Each row is a point on a landscape with many valleys, with its height.
From any point a ball takes the steepest step (drop divided by distance) to one of its 2 nearest points. It stops when none of these is lower. Distance is the straight distance between rows; heights are no part of it.
lagur: [ -7.4 -18.0   3.4  12.6 -12.4  14.1 -18.0 -29.2  -6.5   4.7  20.3 -15.1
  -3.9  -2.4 -29.4  -9.7  19.7  17.9   1.2  -7.1  13.0  14.4  39.5  -2.6]  (h 271)
topa: [-12.9 -26.1 -11.7   1.8   1.8   2.8   2.5 -13.5 -10.0  33.6   9.3   0.7
   5.0 -12.4  -3.7  -7.8  28.8  27.3  13.8 -14.0   8.3 -18.0  21.4  33.7]  (h 532)
muriv: [ 18.1   0.6 -22.7 -19.4 -15.5  17.7  -0.8   0.5   6.3  11.2   2.4 -12.6
 -14.9  -7.8  -5.2  14.4   4.5  -2.8   1.7  30.0 -19.1   2.6 -23.2   3.0]  (h 671)
dipun: [  1.6  -5.8  20.2 -15.5 -17.7 -18.8   2.0  20.8 -20.8  17.2  13.0  10.7
 -15.2 -24.4  -8.2  -5.0  21.1  13.4  10.1 -12.5  22.5 -22.4  11.0  37.7]  (h 656)
degem: [-14.8  18.6 -22.8  -1.6   8.7  -5.3  15.6  -0.6  15.2 -20.1 -21.5   9.6
   5.4  28.4  18.6   4.0  -7.4  -9.4   0.5  11.6   0.9 -12.2 -59.7 -23.7]  (h 313)
los: [-15.6   8.5   9.4 -10.8  15.4   0.3  12.9  25.9   5.9   4.0   0.8  -5.3
   4.8 -22.4   9.1  18.6  -7.9  -5.9  17.7  -6.6  11.8  -3.4  -9.4  -3.4]  (h 232)
tonit: [-30.0  17.9  -5.7   4.4  14.1 -37.7  -2.7   8.8   3.7 -10.9  -3.2  30.0
  10.1  24.4  35.9 -17.9   2.7   2.2 -11.3  -0.7  11.4 -11.4 -35.2 -12.4]  (h 404)
Gipi: [  5.8 -21.2  13.0  -7.6 -14.0 -13.0   6.3  23.9 -15.7  13.9  12.3   6.5
   0.1 -17.7 -15.6  -6.7   1.7  15.1  13.2 -15.6  15.7 -17.8  20.3  25.8]  (h 647)
ror: [ 12.6 -16.7  15.8 -20.8 -35.3   8.5  11.9  -1.5 -23.2  11.2   7.6 -11.8
 -17.5 -31.0 -11.9   4.9  12.5  -4.2   2.7 -22.7   3.1   8.9  40.6  45.6]  (h 427)
Pel: [-28.2  32.2   3.8 -10.1   5.3  14.4   5.5   0.9  11.7  -6.0  -8.7 -18.9
  -9.6 -11.0  15.4  23.1  -1.9 -19.5   4.2  13.1   9.6  16.4 -25.4 -21.9]  (h 159)
kigo: [-46.8  27.8  -0.6  15.3  16.4   8.1  -9.7 -27.9  24.6  22.2  18.9  -8.3
   5.2  -8.3   1.3   1.0  12.8   5.6  15.0   0.4  17.9 -19.8   2.5  -7.1]  (h 541)
madod: [ 29.3 -11.6  -9.0 -10.2  -7.4  17.3  -4.7   2.7  15.3   2.1  20.0 -19.7
  -1.1 -15.1 -29.7   2.9 -20.8  -7.3  11.0   4.2 -20.7   3.0   5.1  -2.5]  (h 589)
gavas: [ 21.9  23.5 -13.3  14.4  16.1   7.6 -10.4 -16.1  19.2  -8.8  -1.1  -6.6
   6.6  16.1 -25.5   9.0   0.9   5.8   6.5  17.7 -19.0 -39.9 -25.2 -12.7]  (h 389)
gib: [ -7.2 -34.5   7.3  -4.7 -10.6   4.9  10.4  -1.1 -20.0  10.7   9.6 -10.9
   4.6 -21.4 -13.4  -3.9   5.9  14.4  12.0 -37.1  14.8  15.0  43.5  18.3]  (h 377)
Zupal: [ 34.2  -5.9 -13.4 -16.1 -15.1 -15.2  10.5  25.4  -6.7   1.1  -9.8   4.4
  -2.6  10.6  -7.8   1.5 -24.0  -5.3  -1.9  24.5 -18.5 -30.5 -41.2  -0.7]  (h 620)
bemuz: [ 21.1  12.5  -4.7  18.6  -2.1  -3.2 -16.7  -8.9   6.9   1.6   4.3   7.0
   0.4  21.0 -23.4   4.4   3.8  11.8  -2.2  33.2 -11.9 -38.2 -10.6  -6.2]  (h 300)
dake: [  7.9  -1.3 -17.5  -4.2 -12.5  15.7  -4.7 -19.3 -13.0  11.2 -12.4  -5.3
 -13.8   8.3  16.0   2.8  30.5   3.6 -27.0  24.7 -13.9  15.2  -0.4  12.1]  (h 756)
Fel: [-10.2   4.5 -26.6  -7.4  12.9  11.1 -13.3 -15.0  18.0   3.8  10.1  -4.6
  -4.4  -6.9  10.4   1.2  12.2   3.5  -3.4   9.3 -14.2  25.1 -25.7 -11.8]  (h 707)
kop: [-17.6   2.9  24.2  -8.1  10.0 -20.4   3.9  35.7  -4.5   2.8   9.7   8.9
  -0.7 -28.2   1.2   4.0  -1.3   3.5   8.9 -17.9  19.6 -11.3  -6.3   0.2]  (h 276)
lon: [-19.2  11.4  -3.0  12.5  31.0 -19.4 -19.6 -14.7  32.2 -22.4  18.5  20.1
  17.1  19.6  13.1 -19.3  -5.2  -0.3   2.3 -16.6   3.8   7.0  -9.2 -21.7]  (h 391)
lide: [-20.5  29.4  -5.6  -5.1  15.4  23.1  20.0   2.4  21.1  -0.1 -16.0 -19.2
   7.1  -5.2   8.3  30.9 -10.7 -21.0  19.5   9.9  10.7  -8.0 -20.7 -15.4]  (h 7)
gav: [ 26.4   5.8 -11.8 -22.9 -29.5  16.6   7.2  10.1   2.7   1.7  -6.5 -16.6
 -18.2  -1.1  -9.2  20.4 -15.2 -16.4   7.4  35.2 -17.6  -7.0 -30.7   0.4]  (h 655)
lel: [ -1.9 -23.0 -21.2  -4.7   1.5   9.6   4.0  -5.6  -7.6  30.8   3.9  -1.4
   1.2 -11.0   6.6  -4.3  26.6  18.9   1.0  -4.5  -6.4  -1.8  10.5  32.2]  (h 550)
lata: [ 14.3  -3.5  11.5   0.5   3.4   8.6  -0.3   6.6  15.0  -3.2  17.4 -10.4
   6.1 -13.3 -40.4   8.0 -14.9   3.3  29.8 -16.0   9.7 -22.7  13.7  -3.4]  (h 517)
meged: [ -1.5  23.7 -14.4  -5.9   6.0  27.8   9.1  -5.9  22.6   7.1 -10.4 -20.2
  -4.6  -1.3  -3.9  33.5   3.7 -12.0  21.4  26.4   1.1 -13.3 -20.1  -3.0]  (h 165)
forad: [-16.3  17.5  11.1  27.7   4.1  -9.1  -5.5  -7.3  -4.6   9.3  -9.9  14.2
   2.4  20.5   1.3  -0.9  14.4  13.1  -1.4  22.7  18.8 -32.8  10.0   2.9]  (h 297)
fifo: [  7.0 -11.0  26.4   1.1  -9.2 -12.3  24.4  31.6 -21.9 -18.6  -8.5   4.5
   8.9 -10.2  19.7  10.2 -35.0 -16.6   4.3 -17.7 -10.4  29.9  22.3  -7.6]  (h 569)
nubo: [-20.8  18.9 -12.6  -9.2  28.0  15.1  18.7   9.3  25.1   3.4  -4.8 -13.7
  15.6 -15.2   8.4  23.2 -12.3 -13.2  23.9  -9.1   5.6  -9.2 -24.1 -10.9]  (h 139)
fege: [ -1.5 -22.7 -14.1   4.4  -0.2   7.4 -16.8 -20.8  13.9  13.7  39.8 -12.3
   5.8 -15.5 -40.0  -6.1  10.3  25.4  21.3 -15.8   3.6  -9.0   9.5  -3.0]  (h 280)
febug: [-29.8 -22.8  -3.8   6.3  13.8  -4.9   6.1 -11.5 -12.9  22.5   2.6   4.1
  13.2 -10.4   7.9 -15.6  21.8  19.6   4.9 -32.6  19.8  -0.5  25.9  21.6]  (h 508)
Kiru: [-14.5   8.9  33.7   4.1  -4.5   2.5  -5.8   3.4 -14.4  -9.2  -1.5  -6.8
 -13.1 -15.9   0.0   4.1   8.9  -6.9 -11.2 -10.8  17.4  20.4  25.9  -2.1]  (h 341)
fon: [-23.5  19.9  42.1  -5.4  -3.7  -2.6   9.8   8.5 -21.6  -4.6 -11.5  -4.6
 -12.9 -23.9  12.2  14.0  13.3 -12.7 -14.1 -15.0  25.1   7.4  22.2  11.0]  (h 383)
lapu: [  3.4 -22.0 -19.6 -13.6  -0.6   1.1  18.3   7.9 -18.6  25.8 -13.4   0.7
  -1.1 -10.5  23.3  -0.4  19.6   9.1 -12.3 -12.5 -11.9   9.6   5.6  36.9]  (h 567)
Zodi: [ -2.5 -25.5  12.4 -17.0 -17.1   4.6  17.4   6.3 -23.7  11.8   0.7 -11.3
  -6.1 -32.6  -2.5   3.8   9.0   5.8   2.2 -36.5   4.4  14.4  39.0  37.9]  (h 406)
voduk: [  4.9 -13.7  19.2  -5.3 -20.8 -16.5  -1.6 -11.4 -32.4   7.3  -8.9   0.8
 -18.0 -14.3 -13.2  -9.6  28.1   6.0 -37.5 -24.6   8.4   3.7  30.1  37.6]  (h 333)
fures: [-31.4  32.2  -0.1   7.5  16.3   8.8 -14.6 -16.7  24.1   7.9  13.5  -9.8
  -2.0 -10.5  -5.7  10.8  12.4  -1.1   9.0  11.7  11.0  -9.8 -13.3 -13.6]  (h 576)
dif: [ 12.7  13.3  21.6   9.1 -17.6  -8.6  -3.1  13.1 -18.4  -1.6 -20.0   6.4
 -13.7  19.9  -2.9   6.9   0.5  -3.6 -11.5  33.4   7.7 -15.7   1.1  -5.8]  (h 134)
kek: [ 37.7  -1.7  -9.4 -10.3  -4.0  -3.8 -17.6  -2.5  11.1 -23.4   6.0  -3.8
  -1.8   7.4 -15.5 -16.5 -37.2 -12.6 -12.6   7.7 -34.4  14.2 -27.4 -28.5]  (h 168)
Bovis: [ 21.9 -14.6   5.2  -0.2 -10.8  -7.5   5.2  20.2  -5.9  13.8   4.9   8.1
   1.7  -3.2 -18.4  -1.2  -5.5   9.4  13.8   6.6   5.0 -29.3  13.4  18.8]  (h 635)
kikur: [ -5.4 -19.7 -12.4  -6.2   4.8   9.7  25.5   6.9 -15.6  13.1 -21.9  -2.6
   7.9  -7.9  31.9   7.2   0.9  -2.7  -3.6 -19.9  -8.2  26.9  22.4  23.8]  (h 586)
zasup: [  5.1   6.9  -1.5 -10.3 -16.7  15.7  -1.5  -8.6 -11.7  19.2  -7.5 -10.6
 -21.8  -8.6   4.8  13.3  32.2   2.5  -7.3  20.1  -1.7   0.2  10.5  26.2]  (h 771)
pir: [ -8.0  -3.4  21.1  13.6   1.5   6.9   5.0   4.1 -10.4  -1.0  -9.5  -0.7
   5.3   2.5  -1.6   2.6  -4.3   0.2   3.3  -3.9  16.0   5.7  34.9  -0.2]  (h 397)
dadap: [-26.0  26.3   7.5 -11.3   0.7  16.3  -5.4  -2.8   3.8   0.6  -4.8 -19.8
 -17.8 -19.9  13.0  17.5  13.4 -14.2  -5.2  10.3  10.2  20.8  -8.8  -9.5]  (h 229)
Zeru: [  7.9  -9.7  15.2  -1.6 -15.7 -10.6   6.7 -12.0 -32.7   6.9 -27.7   4.6
 -14.3  -4.0   7.4  -3.2  19.9  -3.2 -40.6 -20.8  -0.3  13.5  28.1  37.4]  (h 368)
divis: [ -4.3  -6.0  14.9   9.3  -4.0   0.1   9.3  -4.2 -27.2   3.5 -25.6   6.3
   1.0   7.7  15.1  -3.5  12.6   1.2 -17.5  -7.7  11.9  10.1  36.5  19.0]  (h 415)
Bosup: [  8.8 -24.2  -1.9  12.2   1.2   9.6 -13.7 -10.8  10.0 -12.8  19.1  -4.5
   8.9   0.3 -18.7 -14.3 -13.5   4.2   2.8 -20.7  -4.1  32.4  27.6 -17.9]  (h 648)
kaned: [  4.4  -7.6 -20.4  -5.2   6.4  12.3  -6.4  -5.5  11.2  12.7   6.2  -6.0
  -0.6  -7.0   1.2   1.5   5.4   5.4  -1.2   8.1 -14.2  14.3  -9.8  -1.7]  (h 692)
gapur: [ 33.5   6.8 -14.7 -15.4 -18.2  10.0  16.8  15.0   2.5  -6.5 -18.0 -10.4
  -9.0  13.5 -12.5  18.5 -21.3 -13.2   8.8  29.5 -14.8 -27.5 -37.4  -3.2]  (h 638)
Kam: [-14.8  14.2  16.3 -12.1  -4.4  11.7  -9.2   1.8  -2.9   3.5   6.3 -18.3
 -21.9 -28.9   1.6  12.0  16.1  -8.6  -2.1  -2.5   5.1  23.7   8.0   1.6]  (h 283)
tev: [ 23.1   1.5   6.1   9.3  21.0 -11.0  -8.7   4.7  16.5 -34.4  -1.3  10.4
  14.2  19.1  -8.9  -9.2 -30.5 -10.4   1.7 -17.6 -12.2   9.1  -4.2 -28.4]  (h 491)
mes: [-34.4   8.9  18.5  -2.9  15.1   0.8  29.5  15.2 -12.1   1.4 -16.0   3.5
  16.4 -14.7  40.0   8.7  -8.4 -12.8   0.9 -20.3  22.1   8.5  17.2   5.9]  (h 433)
meno: [-18.1  28.3  35.0 -14.5 -14.0   3.7  15.1   2.1 -24.7   1.0 -25.1  -8.2
 -22.6 -16.3  14.6  26.5  22.7 -16.6 -12.9   1.2  23.2   0.5  12.3  21.8]  (h 416)
zakas: [ 17.3   5.6 -15.3 -20.6  -8.6  -6.9  -2.6   3.2   8.5 -23.8  -7.7  -0.4
  -9.1  11.1  -7.2  -4.3 -23.4  -5.5  -6.5  14.8 -26.9   4.2 -73.0 -32.9]  (h 155)
Nuz: [ 20.2 -15.0 -18.6 -10.0 -18.0 -12.2  19.4  24.9 -16.7   7.3 -20.9  10.5
  -2.1  18.4  15.8   1.5  -8.3  -1.7  -9.1  22.7 -13.8 -15.3 -33.2   6.7]  (h 605)
sode: [  4.1  -6.4  25.1  -4.6 -26.8 -14.6 -17.0  -3.8 -26.4   0.6   8.7  -6.2
 -25.0 -20.5 -20.6 -14.3  22.2   3.3 -30.1 -14.9   6.0  10.8  25.5  18.1]  (h 293)
Fele: [-13.7  -7.0   5.8  18.3  20.5  -0.6   4.0  -4.3   6.5  -3.0  -4.4  11.3
  24.5  14.0   9.7  -8.1  -9.8   1.6   8.8 -14.7  15.7   4.5  25.9  -5.4]  (h 449)
sutuf: [  4.0  -0.8  17.0   5.5 -23.7   9.8 -25.4 -13.5  -3.9   1.7  26.0 -14.4
 -20.7 -11.0 -37.5  -5.6  19.2   9.4   1.1   7.1  14.4   3.6  29.7   0.2]  (h 179)
gulu: [ 40.9  -9.3 -14.1 -15.1 -20.9   9.8  -9.4   6.6  12.8   0.3  23.7 -20.3
  -6.1 -17.6 -32.5  -5.0 -32.9 -15.3   5.0  17.0 -28.0  -9.5  -4.7   4.1]  (h 614)
fuvad: [-23.7 -23.5  -5.2  14.3  19.0  -6.1   1.1 -10.5  -1.1  11.3   6.4  13.5
  20.6   6.0  10.7 -19.5   7.6  16.6   7.6 -27.1  15.7   1.2  23.4   6.0]  (h 486)
gar: [-16.4   2.0 -29.1  -7.0   7.2   5.6 -15.8 -31.0   9.9  -3.7   5.4   5.3
  -6.2   7.7  34.1 -11.7  26.2   2.8 -20.4   6.4 -12.5  36.8 -17.8  -0.6]  (h 726)
Migon: [  4.6   5.0 -26.9 -10.6   4.1  -4.1  10.4   1.8  14.7 -23.0 -19.7   7.2
   2.0  25.1   8.0   0.7 -11.5  -7.2   0.6  11.7 -14.7  -5.1 -64.7 -25.7]  (h 251)
bubu: [  4.7  32.8 -11.1  10.1  23.3   6.7 -14.3 -20.4  28.7 -17.6   1.3  -8.5
   4.3  11.2 -15.7   6.7  -3.7  -3.1   3.9   8.3 -14.6 -14.7 -32.6 -27.9]  (h 480)
Godoz: [ 31.7 -20.5  -7.5  19.1  -8.0   7.7  -5.3  -8.9   0.9   3.0   5.1   1.6
  10.1  17.8 -26.1 -11.4 -11.8   7.7  -2.0  16.2  -9.3 -14.4  25.9   0.2]  (h 582)
vugi: [ 12.3 -14.8 -11.3  -4.5 -13.1  11.0 -14.9 -13.7  13.4  17.0  40.8  -8.2
  -7.5 -19.6 -38.7  -2.1  15.1  18.9  19.8   5.7  -1.8 -16.9   6.8  13.3]  (h 336)
tav: [ 16.1 -26.2   1.6   5.4  -8.8   5.4  -0.3   3.5  -3.2 -10.5   8.8  -3.5
   7.0  -2.7  -3.0 -11.9 -21.9  -5.4  -0.4 -19.6 -11.5  37.4  32.5  -6.1]  (h 625)
Pog: [ 20.6  -3.2  -3.0  -5.3   2.4   2.4 -21.7  -0.7  15.4 -17.3  16.0  -5.5
  -2.2  -7.0 -15.1 -10.9 -23.4  -5.6  -6.8   0.3 -22.9  31.5  -9.5 -25.7]  (h 263)
tibil: [ -2.7   1.2  -9.5   5.4  17.9   4.7  22.2  11.5   4.8  16.0 -18.4   5.3
  18.4   8.0   8.7  12.0  -5.7   4.2  20.6   6.9   9.3 -26.9  -2.3  10.4]  (h 553)
Zet: [ -8.6   1.6   0.2   5.4   2.3 -21.1 -27.7 -19.5 -10.3 -10.0   7.7  18.8
 -11.9  11.1  18.4 -26.2  31.1  10.6 -35.4  -6.3  -4.8  21.6  -0.9   2.4]  (h 445)
logi: [ 18.5  -5.8 -20.2  17.7  22.2  21.4   2.8 -18.7  21.6   3.3  -6.1  -5.8
  23.5  18.7 -13.8   4.2  -7.7   3.4  16.2   0.2 -13.9 -16.2   9.9  -4.7]  (h 468)
diliz: [  4.5 -13.2   5.0  -3.9 -12.2   8.9  17.6   3.4 -22.8  -3.3 -17.3  -6.7
  -2.5  -7.1  26.1   7.8  -5.7 -13.9 -11.1 -19.2 -16.9  44.7  32.6  15.3]  (h 608)
soli: [  9.7  -5.1  19.1  -4.9 -27.5  -9.0 -21.5   2.2 -15.1   5.2  22.5  -6.0
 -23.9 -18.0 -25.8 -16.5  17.3  10.3 -12.7   5.2   5.6  -0.7  17.6  12.4]  (h 249)
vamup: [ -5.7   9.0   8.9  -8.6 -26.6  -9.4  13.1  14.4 -23.8 -10.6 -31.2   7.4
 -25.2  25.8  11.9   7.2   6.5  -8.9 -15.5  29.0   4.6  -7.5 -49.6 -15.6]  (h 247)
dutu: [-29.9  24.6  -9.3   0.4  13.5 -20.6  13.8   8.3  12.0 -14.3 -19.2  18.1
  11.0  25.3  32.9  -3.5  -7.0 -11.5  -2.9   4.6  15.6 -12.9 -45.7 -20.9]  (h 367)
nosop: [ -2.6  -4.6  -1.0  11.8   9.2 -14.2 -20.4 -15.6   5.6 -17.4   3.6  22.8
   2.2  30.6  20.5 -24.0  11.1   4.9 -15.2   0.8   0.5  19.8  10.8  -5.9]  (h 485)
dibu: [  9.9  16.7  16.0  20.0  -0.5  -6.7  -6.8   4.8  -1.0  -0.9 -12.4   6.9
  -1.1  21.1 -12.5   8.1  -2.6   0.9   0.8  26.2   8.0 -29.1   2.8  -9.6]  (h 213)
boku: [  4.4   8.4  17.3  12.7  23.8   4.7  -3.0   0.3  19.3 -15.0  10.4 -12.3
  18.7  -4.1 -40.3   5.8 -18.6   1.9  26.8 -28.5  10.1 -30.9   9.4 -16.6]  (h 466)
Vutol: [-37.4  17.7 -16.4  23.3  28.2   4.2  -8.2 -37.0  32.1  12.4  17.3   2.7
  21.1   7.3   8.7  -9.0   2.3   5.8  13.2 -11.0   6.2 -16.8  -0.9 -13.3]  (h 490)
kavul: [ -7.1  -0.1 -23.1   6.0  12.3  -4.8  18.9   5.6  -1.8  13.7 -21.4  13.2
  14.9  22.0  24.9   6.9   3.5   6.1   4.6  15.3   2.1 -17.2 -15.4   8.0]  (h 575)
fipu: [  3.3  -5.2  -6.5  12.8  15.2  -0.1   0.8  -3.7   8.0 -10.2 -10.7  14.9
  15.3  27.7  20.3  -7.9  -7.1  -2.0  -1.4  -0.5   0.5  14.6  11.0  -4.2]  (h 489)
museg: [  7.5  -0.6   9.3  -2.1  -0.8  -6.2 -22.4   6.8   6.9  -8.8  21.5  -4.3
  -9.4 -16.6 -20.3 -11.1  -8.6   4.6  -6.6  -1.4  -7.7  17.8  -5.4 -20.2]  (h 321)
Der: [-27.5  13.3  -6.9  10.4   5.7 -26.4 -14.7  -2.8  -6.5  12.8   7.1  17.8
  -5.3   1.4  15.6 -11.0  25.6  19.3 -15.0   8.0   4.0 -17.9 -25.7   4.3]  (h 392)
Lokon: [  0.6  -6.3  21.8  -5.8 -12.4   4.5  17.7  22.5 -18.2  -7.6  -7.1  -9.3
  -2.3 -21.8  14.6  15.4 -17.6 -15.4   4.4 -13.5  -8.0  30.5  23.2   3.3]  (h 587)
nir: [ -8.9   1.2 -29.5  -1.8   0.5   7.3  -3.1 -27.8  -5.9   7.7  -8.3   6.2
  -4.2  18.0  29.3  -3.5  34.2   7.5 -26.0  20.2 -13.4  15.2 -14.4   8.6]  (h 742)
Varin: [-14.6  11.7   8.0  -1.2  -3.7   4.4  31.1  16.6 -14.8 -16.1 -37.9   4.3
   6.9  19.8  37.0  18.7 -13.8 -21.7  -3.5   9.0  12.8  10.2 -11.6 -12.0]  (h 358)
tomat: [ 11.6  -2.5 -27.4  13.2  30.8  12.3  -8.2 -22.0  31.0  -9.2   8.0   1.0
  22.9  12.6  -9.0  -5.6  -5.2   3.7   8.9 -11.6 -21.1  -5.1  -6.4 -14.0]  (h 388)
Rosu: [-26.2  14.7   1.7  13.0   4.2  -5.4  -5.7 -10.4  -3.6  19.0  -1.5   5.9
  -1.1   3.4   9.1  -1.4  24.5  13.8  -1.8  11.6  14.3 -20.2   3.2  11.1]  (h 350)
zurog: [ 12.5   8.4  31.3 -26.1 -29.1 -17.3  -5.3  29.6 -18.9   4.2  16.1   5.7
 -28.7 -27.0  -6.0   1.4   9.6  -4.1   2.6  -0.2  14.0 -13.4  -2.9  24.4]  (h 665)
Pef: [-43.8   2.1  21.5  -6.3  17.6  -0.2  25.3  11.1  -8.8   9.3  -3.1  -1.9
  15.3 -29.7  28.1   2.9  -1.4  -7.0   5.4 -36.5  26.0   7.3  20.1  11.4]  (h 457)
Savap: [  1.2  13.3   3.3  14.0  30.9 -14.8 -14.5  -9.8  27.6 -36.8   6.7  15.3
  17.4  26.8   0.7 -13.0 -17.6  -6.8   2.3 -15.6  -1.6   1.2  -4.5 -26.9]  (h 441)
mulif: [ -4.5 -34.8   0.6  -4.2 -20.3  15.7  -2.2 -20.2 -16.6  13.8  18.0 -15.8
  -2.6 -11.5 -25.9  -7.5  16.6  20.5  12.4 -23.3  15.6  10.8  46.6  16.8]  (h 340)
nevi: [ 10.0  16.2  24.2 -21.7 -25.3 -10.4 -11.1  20.9 -13.0   2.1   8.7  -2.8
 -33.6 -18.1  -7.3   6.4   6.7  -8.2  -5.0  17.6   4.4  -3.2 -14.0   6.6]  (h 674)
gibi: [ 22.9 -20.1   6.6   1.1 -15.9  -7.3  -3.8  13.7 -11.4 -14.4   6.7  -1.3
  -1.3  -3.4   1.5 -14.3 -32.1 -12.0 -10.8  -7.6 -19.8  35.7  20.2 -10.9]  (h 606)
batig: [ 10.9  18.0   8.6 -25.0 -24.6  -8.3 -23.2   9.9  -4.3   8.3  22.1  -2.4
 -37.0 -22.7 -14.2   0.9  18.2   3.1  -3.9  28.0  -4.3  -8.5 -32.3   6.8]  (h 683)
tobif: [ 33.8  -3.7 -12.1 -17.7 -10.9 -16.2  -8.9   6.7   3.4 -20.2  -0.7   3.3
  -4.5  15.6 -12.0 -15.6 -33.3  -8.3 -15.4  15.0 -31.5  -0.8 -52.2 -26.1]  (h 61)
vaduf: [ -5.3 -21.3 -20.7  12.6  12.7   5.3 -16.3 -24.2  13.8  10.8  29.6   1.1
  12.1  -5.2 -20.5 -13.7  12.3  23.5   8.5 -11.3  -7.4   2.6   5.4  -4.6]  (h 208)
viril: [  6.2  -9.4 -27.5  -1.2  -6.7  -3.7  24.0  12.5 -11.2   8.6 -28.6  11.4
   2.8  25.0  23.8   5.4   5.8   3.9  -4.0  23.1  -4.7 -15.0 -31.7   7.7]  (h 592)
tiv: [ 18.6  -1.3  -5.8  -7.9   4.3  23.7  -2.4  -0.5  25.8   2.5  18.9 -21.6
   1.3 -19.8 -31.5  14.1 -16.0  -1.7  26.2  -6.8 -10.2  -6.6   4.9  -1.6]  (h 558)
tivot: [-20.8   4.9  -9.5   8.8   8.3 -28.9 -22.7 -10.8  -8.6   3.6  14.8  23.4
  -5.6   2.7  17.5 -24.1  31.7  20.8 -23.4  -3.6  -1.7   3.3 -17.0   2.0]  (h 417)
rok: [ -2.0  10.5   1.3   8.8  31.5 -11.2  -5.5   7.1  21.6  -8.1  12.5   1.2
  16.4  -7.2 -21.5  -0.6 -12.3   3.9  14.6 -21.8   2.4 -22.4 -16.0 -17.6]  (h 393)
soti: [ 30.7 -12.0  -5.8   6.9 -16.3  11.7  -3.3  -4.5   2.3  15.9   6.1  -0.1
   0.7  10.4 -30.0   1.0  -1.4  11.5  11.5  24.4  -3.9 -31.8  22.6  18.4]  (h 613)
non: [-23.7   9.3  16.0   0.3   9.4  -3.3  33.1  17.7 -18.0  -8.5 -29.1   9.4
  16.7   6.4  44.8  11.1 -14.4 -16.0  -2.4 -10.0  18.0  10.9  11.4   0.0]  (h 405)
ral: [ 36.3 -15.9  -7.9  11.9  -8.0   8.7  -1.4  -4.4   2.2  -6.2  -8.0   3.6
   7.9  25.0  -6.0  -6.8 -19.2  -7.2  -8.2  17.8 -19.3   7.2  16.4  -6.6]  (h 544)
ganal: [-16.4  15.2   2.1  -4.2  -6.8   0.4  17.0  11.6 -11.6  -8.0 -30.6   1.3
  -6.5  17.6  24.9  11.6   1.7 -13.2  -8.5  20.3  12.2   3.3 -26.0 -11.7]  (h 310)
temi: [  7.1 -10.7  18.3   7.6  10.6 -12.0  18.8  25.8  -4.2 -24.0 -11.7  16.0
  22.7   7.3  16.9   3.9 -35.8 -13.6   7.1 -20.4  -2.1  18.8  16.3 -13.9]  (h 548)
nedu: [-40.3  14.8  -7.7  16.3  30.2 -10.3 -14.9 -27.9  34.5  -5.3  22.9  13.8
  20.2  13.1  19.4 -24.2  -1.0   0.5   6.9 -23.5  13.5   1.9   0.3 -18.1]  (h 436)
defum: [ -8.0 -10.7 -20.0   9.0  28.8  10.7 -14.4 -25.7  30.4  -3.5  19.6   1.7
  18.2   3.3   0.6 -10.5   0.3   4.9   9.0 -16.9  -7.6  18.8   4.5 -13.0]  (h 301)
Mudim: [  1.0  -3.3  -9.7  13.2  19.6  21.8  16.3  -6.1  12.4  14.1 -16.8  -1.7
  20.8  11.2  -1.8  13.6  -9.1   2.6  22.3   5.3   3.6 -16.8  17.8   6.8]  (h 525)
Sido: [  0.3   0.1   7.8   7.6  14.4 -17.0 -12.7  12.4   8.0  -7.2  14.1   7.0
   3.2  -3.7 -12.8  -9.5  -6.1   6.0   0.0  -7.8   2.3  -1.2  -7.3 -15.3]  (h 335)
zasik: [ 10.5  12.9  13.5  -2.9 -27.8 -10.6   0.1  12.7 -24.1  -1.0 -23.0   5.8
 -24.9  22.4   2.0   6.8   9.2  -3.7 -17.4  41.5   2.3 -16.7 -23.4  -3.3]  (h 191)
bupef: [ 25.1 -11.2   5.2   6.6   9.3 -11.7  10.8  22.7   3.1 -27.9 -12.4  13.7
  19.6  19.7   7.0  -2.1 -41.8 -14.9   5.0 -15.4 -14.4  10.1   3.9 -17.0]  (h 528)
bire: [ 38.6 -17.7   0.9   4.8 -23.9  -1.4  -6.0   7.4 -10.3 -15.7  -0.7  -0.7
   0.4  15.2  -7.4 -17.6 -42.1 -20.1 -14.6  17.0 -25.4  15.9  17.7  -8.3]  (h 579)

Where does a ball stop that starts at each point below?
batig => ral
kavul => vaduf
nosop => dif
dake => vaduf
mes => dif
nevi => ral
ror => sutuf
diliz => Fele
madod => tobif
gulu => tobif
